Points, in no order, along strands that fork and pass close to each other.
In the rows, 128 means zero.
Two points are linked if the straight distance between their rows is under 113. Some points are linked to none.
vigob: [130 143 131  96 116 111 130 116 135 145 145 147  34 139 136  76 118 114
 132 154 187]
Peb: [149 117  86 136 112  94 155 118 148 115 112 104 104 140 104 120 107 113
  92 103 157]
vukab: [137  78 209  26 155 107 132 139 136 141 161 196  88 135 177 136 140  94
 149 207 125]
Rikad: [144 106 124 132 132 111 127 151 127 149 106 101 147 108 123 187 144  84
 168 108 149]
Veru: [160 131 173 121 145 123 152 116 193 130 126 160  77 160 141  86 139 122
 143 179 122]
Fopa: [157 167 156 206 120 132 140  66 127  98 129 120 143 181 166  81 158 130
 115 142  98]
vaf: [154 114 156 165 100  99 148 109 134  87 146 158 143 171 115 117 135  71
 132 121 151]
noz: [146 150 152 142 109 148 141 161 109  89 141 138 117 173 139 110 101 170
 115 122 123]
kasom: [176 105 119 125  99 153 113 126 119 129  91  62 172 153 139 142 106 122
 105 112 181]
dusil: [113 106 136 132 134 108 128 131 120 192 112 124 204  97 101 167 165  77
 142  95 176]
Lakeb: [151 135 156 187 122  97 138  83 168  85 122 156 164 193 140 103 160 101
 119 134 120]
fomi: [102 108 122  70 124  87 126  99 164 159 151 137  73 116 101  84 149  97
 135 154 154]
teg: [168 145 148 163 107 110 124 117  92 165 150 120 109 138 116 117  96 102
 116 158 180]
bator: [145 137  67 141 141 117 116  97 131 106 106  77 123 128 135 144 125 142
 117 111 149]
Bufak: [117 127  52 149 176 177  80 145 115 129  90  39 149 115 168 188 129 150
 159  82 102]
zata: [ 77  79 137  44 104 115 156 126 147 176 155 150  78 121  86 132 144  92
 140 125 146]
Por: [174 123 147 146 113 111 133 126 127 123  98  56 156 163 164 119 132  92
 129 131 141]
kifa: [ 91 106 128  79 113  85 113 126  95 159 184 187 112  59 103 151 116 104
 126 143 141]
kizod: [112 131 158  61 126  83 116 142 157  93 153 223  66 103 160 111 111  99
 129 161 160]
borop: [137 137  67 133 132 151 101 120 107 157 119  77 169 105 151 185 139 127
 160 109  90]
bibu: [147 100 165 121 105  88 127 140  76 114 178 154 105 120  84 147 123 114
 159 159 154]
biz: [121 138 110 102 151 195 132 168  66 141  94 103 195 115 160 143 156 105
 144 136 141]
Sol: [126  93 181 143 143  98 112 117 149 139 132 183 171 106 122 166 162  98
 152 147 111]
Rifim: [107  96 198  61 133  85 128 132 169 123 162 206  79 148 154 132 114  79
 111 179 134]
gabo: [142 129 130 192 114 128  84 130 123 123 110 105 166 142 118 139 119 187
 104  88  86]
bav: [104 140  64 112 177  88 158 100 198 137 110 110  72 143 154 138 140 121
 119 102 100]
vor: [124 146  84  82 122 134 161 142 101 149 100 109 134 135 168 126 131  80
 107 141 169]
zaguk: [140 166  71 119 137 129 145 126 145  89 131 109  68 148 166 107 119 145
 139 115  81]
vadem: [112  98 165 149 128 116 118 122 114 158 142 137 199  95  89 121 134 100
 109 118 160]
rep: [106 107 130  93 117 159 174 142 105 203 136 118 151 123  85 135 157 101
 130 152 152]
gif: [163 186 168 193  95  72  97 113 136 102 143 134 112 153 193 155 105  73
 172 117 147]
Pof: [ 87 126 132  85 116 126 130 143 116 136 154 206 131  73 116 162 134 131
 154 132  93]
mopif: [139 100 206  94 108  77 131 107 172 129 172 172  67 117  96 125 108  92
 111 151 146]
tuku: [140  86 203 130 115  65 130 134 167 158 153 138 102  92 109 132 121  85
 126 105 147]
romef: [150  88 112 168 106 139  79 137 141 146  92  71 156 104  99 143  97 183
 127  56 118]
lokod: [128 103 125 146 108  95  91  92 151  63 157 156 139 111  97 165 141 157
 166 106  94]
reser: [107 133 154 109 131 176 150 182  90 158  94 110 163  70 119 117 143 118
 143 107 132]
Soz: [112 179  83 146 149 141 102 105  94 161 122 140 170  74 129 158 131 143
 107 149 109]
ganez: [147 153 165 111 149 152 154 167 128 137 144 161  96 144 121  69 140 133
 162 183 127]
zel: [136 136  80 141 154  99 105 124 143  90 119 105 133 113 140 124 149 160
 174  97 127]
mova: [ 55 140  98 127 158 216 129 159 126 134 114 137 133 118 106 183 128 163
 150 123 100]
Vulov: [181 173 142 190 121 135 100  78 100 123 115  91 143 151 147  80 116 158
 106 158 124]
benuz: [141 153 131 147 115 136 142  89 134 147 102 127 150 116 110 110 147 125
 119 137 107]
Regug: [ 70 128  67 115 185 175 141 158 122  86 136 105 119 148 157 121 120 187
 113 100 101]
buk: [103 142  69 147 203 145 134 122 144  77 108  87 124 141 156  76 133 180
 110  98  94]
Ped: [170 182 142 158 120 160 119 113 115 112 111  86 119 188 173  80  75 156
  73 147 127]
meku: [102 123  88 121 122 151 151 156 143 112  88 132 118 109  94 107 108 192
  86  99 122]
nub: [164 129 121 151 130 140 127 133 129  88 142 128 143 164 119 122 121 192
 118 109  55]
kazun: [124 124 162 110 107  76 134 107  73 143 185 138 108  88 123 139 124  80
 113 139 137]
Pamo: [147 110 125 152  85 161 105 161 100 149 128  84 133 101  86 155  86 185
 117 104 132]
rut: [170 158 159 137 118  79 105 126 141  77 145 143 102 135 160 139 122 107
 189 141 112]
kuze: [117 121 101 143 151 107 151 116 196 123 108 130 109 164 116 136 143 117
 129 128 131]
sumug: [130 163 101 173 186 163 136 144 136 107 105  88 181 191 164 133 135 163
  77 100  76]
Bem: [168 155 142 168 118 121 145 126 162 135  95  96 134 190 172 117 154  93
 153  94 107]
Molat: [163  85 138 143 104  77 107 104 181  71 147 157 132 152 103 152 138 106
 157 126 131]
bam: [137 148 110 136 156 141  95 127 116 173  95 100 155  59 143 130 104 161
  87 127 131]
Tos: [ 76 115  91 149 109 176 117  92 133  83 139 149 165 103  94 162 161 162
 134 112 103]
ruto: [ 34 117 140 120 131 214 148 140 135 177 125 167 126  99  94 167 150 132
 143 142 105]
kuz: [104 115 178  80 135  72  93 111 161 116 148 193 110  79 140  87 149 116
 116 147 154]
suk: [110 132 118 130 140 162 125 160  92 157 118 151 156 113 112 103 112 165
 108 148 178]
Sek: [186 140 125 176 140  94  81 117 139  86 118  99 117 124 132 119 143 126
 189 117 136]
Togu: [146 151 102 121 127 109  99 100 114 141 131 104  93 116 127  80 108 116
 102 155 197]
Luf: [121 135 120 132 112 136 132 160 110 133 107 160 160 101 109 138  92 164
  70 103 153]
suru: [173 165 178 180 100  79 103 121  87 135 168 146 130 136 148 159 112 102
 134 146 145]
rori: [ 79 137 139 123 138 181 156 146 127 209  96 137 150  79 106 140 155 117
 131 149 114]
nifo: [125 110 134  78 110 107 146 160  89  84 138 150 102 135 131  92  99 115
 103 120 185]
kinu: [174 167 101 127 155 121 139 146 128  80 140 102  80 189 170 129 141 146
 191 107  55]
kop: [137 104 115  96 109 121 169 139 107 126 121 115 127 149 138 116 102  89
  78 105 190]
Tas: [141 146 141 103 109 157 105 124  96 196 115  85 150  97 133 124  72 161
  72 139 135]
moga: [115 162  93 131 146 136 145 107 108 131 121 128 184 126 167 136 153 128
 101 131  94]
fef: [123 155  62 106 168 123 156 114 185 126 152 135  66 202 171 117 130 115
 123 124 100]
zoz: [168 117 153 101 110 154  95 150  96 150  94  47 159 124 138 108  66 129
  92 138 152]
Sis: [150 122  84 102 119 135 124 158 112 142 128  98 126 120 127 173 160 120
 176 133 114]
zetem: [146 181 115 141 146 144 106 137 131  99 100  94 153 160 182 112  92 165
  60 118 107]
lif: [119 157  93 164 203 162 136 137 144 112 107  64 161 149 173  95 170 183
 121  82  48]
fof: [145 168 130 165 155  97 153 113 195 125  96 130 101 189 188 119 134 106
 122 132 128]
Verul: [ 95  99  92 137 112 134 122  96 182  58 139 142 146 144 106 170 146 162
 152 111  58]
zadaz: [ 54 135  58 135 158 203 125 136 120 119  94 102 142 126 129 166 120 183
 113  97 135]
pimi: [125 119 129  84 139 157 121 161  72 117 136 119 132 108 126  87  85 143
  94 143 197]
Dud: [134  71 197 136 151 118 165 143  84 126 153 126 136 144 111 104 134  75
 153 134 195]
boma: [122 104 111 149  90 159  99 181  78 108 125 120 154 121 113 160 100 193
 160 104  83]
dib: [ 36 131  92 105 108 180 133  84 164 101 118 178 141  80  96 150 168 138
 138 133 106]
pona: [135 103 100 117 132 122 117 127 135 144 149 153 106 136  92 178 158 138
 204 159  82]
numus: [152  97 216 136 121  92 153 140 117 138 149 132 114 131  89  82 120  91
 117 112 153]
fal: [133 139 144 125 132 107 110 107 139 101 125 159 138 101 124  86 146 116
 124 144 133]
vem: [148 112 205 162 112 112 136 110 144 148 127 131  93 141 115  86 143 103
 152 155 132]
papin: [160 153 143 138 131 117 144 163 118 112 148 194  92 145 129 128 116 152
 140 165 142]
rav: [ 63  87 120  93  72 154 149 131 135 155 141 160 112 101  79 128 136 121
 121 111 135]
Pufo: [ 68 111 114 108  80 180 163 133 100 149 137 123 129 114  62 130 117 147
  82 116  96]
Nenon: [122 134 121  85 125 112 143 119 144 150 138 177  87 111 111 146 140 131
 163 165  91]
rular: [114  77 148 141 107 157 143 128  75 174 144  91 165 108  76 129 128 125
 128 129 153]

A fork is a point with three links. Follow the links from the first point to the second and name the forks in between, in order.
Dud / Peb | numus, Rifim, kuze
moga / gif | kuze, Peb
Sek / noz | Peb, kuze, Rifim, numus
Luf / Rifim | kop, Peb, kuze
dusil / Fopa | rori
zoz / nub | Rifim, numus
Veru / Soz | numus, Rifim
Pufo / kuze | Peb

Follow the links from the first point to the second, and from the first to the third. Name the last point that the two ways share.
gif / kinu / mopif | kuze
vem / meku / gif | Peb
lokod / kazun / Bufak | Sis
Bem / vigob / meku | Peb
vigob / Veru / fef | kuze
Nenon / buk / biz | rori

A fork is a point with three links, a tip a point with one. Leave the first point through the second and follow the links. Name the first fork or tip that comes.
mova / zadaz | dib
vaf / Lakeb | rori
Rifim / kizod | kuze
Bem / Por | Rifim
Pufo / rav | Peb
bator / zel | Pufo
vem / Veru | boma
boma / Pamo | numus
